Points on a hilly landscape, in no order, each with its height.
A ball rolls from a point to the lowest of its 2 nearest points, and stops where none of them is lower. Distance is the straight distance between rows; heights are no part of it.
q50 h=41.8: [ 23 -31 -53 -16 -21  -7 -16   3  18  -2  10  -9  25  -4 -27  -1  14 -28
  77 -14  -3]
q373 h=54.1: [ 44   5  28  25 -21 -12 -76  -5 -27  22 -38  26  18  31 -16  44 -16 -31
  10 -37   9]
q700 h=75.6: [-21  77  11   8  -2 -41  50 -48   3  64 -11  -1   6 -13 -16  22  35  43
 -30 -32 -30]
q85 h=39.4: [-13  13 -35 -12 -15   8 -53  42  14 -11  14 -17  11  -8  -4  27 -12  38
   5  14  19]
q473 h=15.5: [-104  -34   20   29   10   61   44   52   46  -22   11    6  -31   24
   -3  -40  -26  -32   -1   33   -6]
q501 h=42.6: [ 59   8 -24   2 -24 -25 -11 -26 -15  32 -27  -2  41  -1 -50   9  38 -26
  40 -44   3]
q930 h=58.0: [ 33 -16  45   4  13  -8 -63 -15 -11  -3 -28  15  17  26   1  19  -6 -31
 -16 -10  20]
q844 h=56.0: [-31 -59  -4   9  48  -3  17  32  -5  18  31  -9  11  10  27  10 -32  30
  35 -21 -12]
q691 h=45.4: [ 10 -24 -32 -28 -34   9 -35   1  38 -19  11  -5 -12 -30  -2 -22   4 -38
  65   1  -9]
q11 h=44.1: [ 49  -5 -28 -40 -11 -12  16 -31  -1 -14  -6  15 -11 -24  10 -38   6  -7
   1   5  18]
q667 h=22.3: [-14  18  40  -5 -28  41  16 -38  -2  -7  -5 -22  -1 -18   2 -26  11 -22
 -19  47  25]
q223 h=64.5: [ 21  -2  15  47  16 -51  45 -48 -21  12 -29  36 -33 -18  35   5  11 -14
 -67 -20   0]
q555 h=71.6: [-32  80 -23  17 -43   8  34  -3  24  23  -5 -24  -7 -21 -16  19  57  21
 -25  31 -24]
q410 h=67.8: [ 18  30   0  16   7 -34  49 -46 -14  -2 -10 -29 -10  -5   5  -1  -3  20
 -41  24   5]
q29 h=8.6: [-45  30  22 -17 -26  54 -21  29  43 -30   9  -3 -20  10   0 -14 -35 -38
   2  46   9]
q552 h=47.7: [ 74 -15   4 -25   6 -29  23 -26  -2  -7 -15  20 -12  -2  17  -7  26   1
  -6 -13 -17]
q950 h=61.9: [ 22 -26 -23 -26  29 -15   4  10 -20 -53  14  -4   5  32  -8  -2 -20  -5
  23  22  -2]
q348 h=26.8: [ 53  71   1  31  16 -26 -17 -24 -24   6  -6  -9   6 -10 -12  27   4  17
 -23 -30 -41]
q876 h=51.4: [ 43 -28 -21 -40   6 -86  55 -25 -27 -27  -8  34  -8 -15  -1 -26   8  -9
  24   0 -15]
q464 h=32.8: [-56   4 -47   9  -6  33  -7  41  39 -15  25 -16 -26 -20  11   1 -31  13
  23  12  -7]
q933 h=64.4: [ 48  -4  19   1  24 -22   7   6 -30 -45   6  -6  20  29 -12   9 -23 -23
  13  -2  23]
q773 h=78.3: [ 34  35  38   8 -13 -60   8 -41   1  37 -41  14  18  -4  16  39   1 -10
   4 -50   3]
q210 h=30.2: [-49 -62  83  21  46  21   7  41  -3  -1  35  -2  19  25  27 -12 -28  17
 -25 -19  -6]
q846 h=63.2: [ 54   0  10   7   0 -32 -16 -12 -15 -21  -8  -3  30  -3 -12   4 -11 -23
  21 -31  44]
q392 h=51.0: [  4 -33  21 -46  -5  27 -30  34  22 -21  29 -12   3  30 -15 -22 -22 -22
  47   8  12]
q194 h=19.0: [ 35  59   6  21   2  16 -26   2 -43  -8  -6  12  -6   7  -4  59  18  27
 -35 -25 -41]
q20 h=35.8: [ 29  -8 -38 -24 -24 -30  26 -42   2   9 -28  -4  25   2 -33 -13  16 -36
  61 -18   7]
q5 h=52.7: [-52 -16  23  13   3  33 -23  40 -16  44  23   0   7 -27  23  29 -18  67
  -9 -11  -8]
q142 h=28.7: [ 29   8 -35 -29 -41 -35  17 -27  58  15 -22  -3 -14  -2  -9 -17  10 -49
  57   5 -21]
q387 h=65.9: [ 17  27  19  60   7 -39  49 -55 -28  28 -38  -2 -29 -10  10  -3  26   5
 -75   5   7]
q28 h=36.5: [ 15  -2 -33   0 -16 -10 -56  25  -2   4   6  -2  23 -14 -28  26  -1  33
  27 -29  29]
q289 h=72.7: [-19  70  -4 -11 -46   7  40  -2  -3  10 -13   6   4 -39 -12  39  36  41
 -27  21  12]
q167 h=16.0: [-28  25  41 -14 -37  76 -16   4  -3 -13  20 -15  -8  -1 -14 -19  -7 -16
  -7  40   3]
q193 h=50.5: [ 24  44 -16 -33 -35  -6 -38  -3  32  10  -1 -12   2 -28   5   2  23   3
  21  11  -8]
q150 h=16.1: [-91 -22  38  12  -5  63  20  49   9  -2  18  -9  26  31 -14 -39  14  -9
 -30  27  38]
q153 h=16.7: [  2  19   6 -29 -32  16   8   6  60 -31 -13   4 -26   2  -1 -23 -27 -64
  28  45   4]
q563 h=69.3: [  3  48 -14  13 -21 -28  41 -33   8  29 -19 -37 -19 -21  -8 -30   8  11
 -31  37  11]
q346 h=48.3: [ 51 -20 -57 -34  -1 -64  48   6   2 -33  -8  20  -8 -12 -11 -17  17 -18
  35  20  -3]
q751 h=70.6: [-18  71 -10  27 -30 -22  57 -25  21  48   1 -34 -25 -32 -13 -12  42  24
 -25  21 -25]
q341 h=74.2: [-12  90  15 -17 -39 -22  40 -31   4  51 -25   6  -5 -14 -14  25  20  51
 -40  -9   2]
q304 h=62.8: [ 27 -24  17  37  22 -41  -3 -36 -34 -28 -21  55 -25 -26  26 -12 -11 -34
 -40   1   1]
q597 h=60.8: [ 36 -21  16  21  22 -44 -18 -22  -5 -21 -36  27   9  -1  21  19 -10 -29
 -21  -7  32]
q534 h=20.9: [-84 -26  53   5   9  52  29  55  25  23  32 -18   8  32  -2 -18 -21  18
 -18  31   6]
q187 h=35.0: [-23  -3 -37   9  25  39  39 -29 -39 -26  -1  -8  -6   9   4 -14  22   0
 -39  32 -24]
q497 h=13.4: [ -4 -73  -8 -13  39  11 -15  15 -33 -10  13  32  -3  21  32 -31 -38  15
   2 -22   8]
q673 h=37.6: [-19  29 -48 -14 -33  25  22 -25  23  -7 -15   3 -14 -47  17 -17  30 -12
 -16  22   4]
q450 h=57.4: [ 52 -43  18 -29  -9  11 -21  44  -4  -6  -9  -5  14  48 -28  11  22 -23
  29  -3  33]
q328 h=40.7: [ 13  14 -53 -27 -16  -5  13 -53  33   1  -6  26 -17 -39  15 -51  22 -27
  13  -5 -18]
q214 h=58.6: [-11 -51 -33 -25  37   3   9  34  -7  -9  22 -16  -2  45  -6  -4 -17  18
  52 -14 -10]
q904 h=8.9: [ -8  26  14  16  12  51 -33  -1 -55   5 -11   0  -7  20   7  40  16  32
 -45  -8 -34]
q231 h=22.8: [ 18  10  -2 -41 -32 -26  31 -18  54 -20 -15  -3  -7   1   2 -22 -14 -57
  54  33  -1]
q354 h=21.2: [-13 -55 -47 -35  18   7  -8   2 -25 -23  21  31 -32  -9  17 -46 -21   3
   6   4 -23]
q256 h=34.4: [-23 -33  41  12  42  39 -10  28 -22 -14  17 -17   3  30   8  14 -24  22
 -34  -5 -18]
q117 h=61.8: [ 56  17  19 -32 -18   2 -45  40 -12   6 -15 -18  19  39 -42  33  11   6
  22  21  20]
q823 h=30.8: [-39 -25   2  19  29  50  15   5 -40 -13   8 -18 -10  26   1  -4  12  16
 -38  35  -2]
q694 h=13.3: [ 40  21 -54   5  11 -18 -34   0 -24 -11  21 -22  -5   2 -21 -12  -6  22
  23 -16 -24]
q425 h=43.6: [ 14  24 -24 -15 -11 -22  55 -68  17  22  -6  14 -17 -41  25 -37  29   1
 -13 -25 -35]
q102 h=30.0: [  0 -30 -11  13  27  -4 -54  34 -28  18   3   2  20  19  -3   9 -35  18
  31 -44  41]
q790 h=24.4: [ 12  -3  23  35  19  18  -4 -29 -38 -22  -7   0   4  -2  12   0  -9  -3
 -39  11   6]
q689 h=47.9: [-30  -1  28  20 -20  31 -40   9  -4 -12   4 -12  11 -36 -17  22  36  25
 -33  45  19]
q510 h=20.4: [ 19 -66  11  28  42 -24 -31  12 -30 -26  17  41   6  20  21  -9 -33 -30
  -3 -27  18]
q822 h=9.7: [-85  -7   2   7  -9  75  38  32  23 -11   0   6   2  28   2 -30  13 -38
  -7  42  21]
q665 h=51.3: [ 61  14 -12   0  30 -43  10 -25  -4  -5 -31   9  12  17  11  25  35  -4
 -10 -13 -21]
q578 h=25.4: [  5 -44   4  42  31 -16 -50  36 -26   2   5  23   8  28  21  22 -36  -8
   1 -62  34]
q549 h=54.7: [ 36 -20 -10  16  22 -95  48 -42 -17  -1 -11  22 -18 -23   3 -12  -1  12
  -5 -18 -20]
q393 h=18.1: [ -6  23  22  30  14  32 -41 -11 -50   5 -25   7   3  11   3  17 -12   9
 -52   3   8]
q306 h=48.7: [ 66  22  26  14 -31 -29 -32 -14 -16  41 -32  17  24  14 -48  47  28 -25
  16 -35   0]
q590 h=22.7: [ 23  52 -37  20  11  -4 -13 -35 -22  -3   5 -20  12 -19 -11  -6  11  23
 -18 -12 -23]
q427 h=35.5: [-24  -2 -56  -8  -3   9 -41  64  43  17  33 -20 -23  -6  14  17 -26  19
  31  -7  -7]
q284 h=26.6: [-77 -47  15  -8  31  41  20  27  11 -20  34  -5  16  15  10  -6 -23   3
   3  10  -2]
q221 h=47.0: [ 27  18  -5 -23 -13 -17   2 -46  33  23 -15  -7  13 -40  14  -1  50   6
  -1 -16 -18]
q618 h=54.3: [-42 -36  27  26  24  25  20  25 -16  32  37  -9   2 -16  36  14 -43  55
   6 -18  -5]
q133 h=26.5: [-63 -35  81  15  33  18  42  40  14  31  24 -16  30  31  19 -29 -40  25
 -19  -3  -1]
q996 h=53.8: [  7 -57  34 -33  -2  16 -13  67  21   5  26  -7  22  40 -15  -8 -15 -10
  43 -22  42]
q248 h=30.3: [-78 -30 -28   9  16  31  11  24  33 -24  24  -7 -16   6  18 -16 -42  -5
  19  29 -18]
q985 h=35.1: [-38  25 -59  -9 -22  45 -10  15  24 -27  19   0 -22 -32   8   7   3  -3
   1   8   1]
q599 h=44.5: [ 15   9  35   5  -9  16 -69  11 -11 -17   8  -5  -1 -21 -14  29   7  24
 -18  12   1]
q906 h=76.9: [  6  59  27   1  -1 -70  19 -44  16  56 -10   5   3  -7   4  28  18  29
  -9 -58 -17]
q378 h=48.0: [-11 -35 -18 -27  -7  17 -29  28  54 -24  18   4 -23  10   0 -30 -22 -49
  61  11  -6]
q314 h=50.7: [-63 -22  13   3  12  41 -26  36   2  16  25 -16   3 -13   3  29   7  45
 -25  32   8]

For each start below, name the point where the ball stops.
q673: q822
q85: q822
q28: q497

Call two points neighbours if one is among the 2 nearest of the other. Go from one point of each pair to the other, from neighbour to neighbour, staying as low as possible. Name the highest point that can't be avoided.
q822 / q694: q256
q497 / q904: q28
q694 / q904: q348
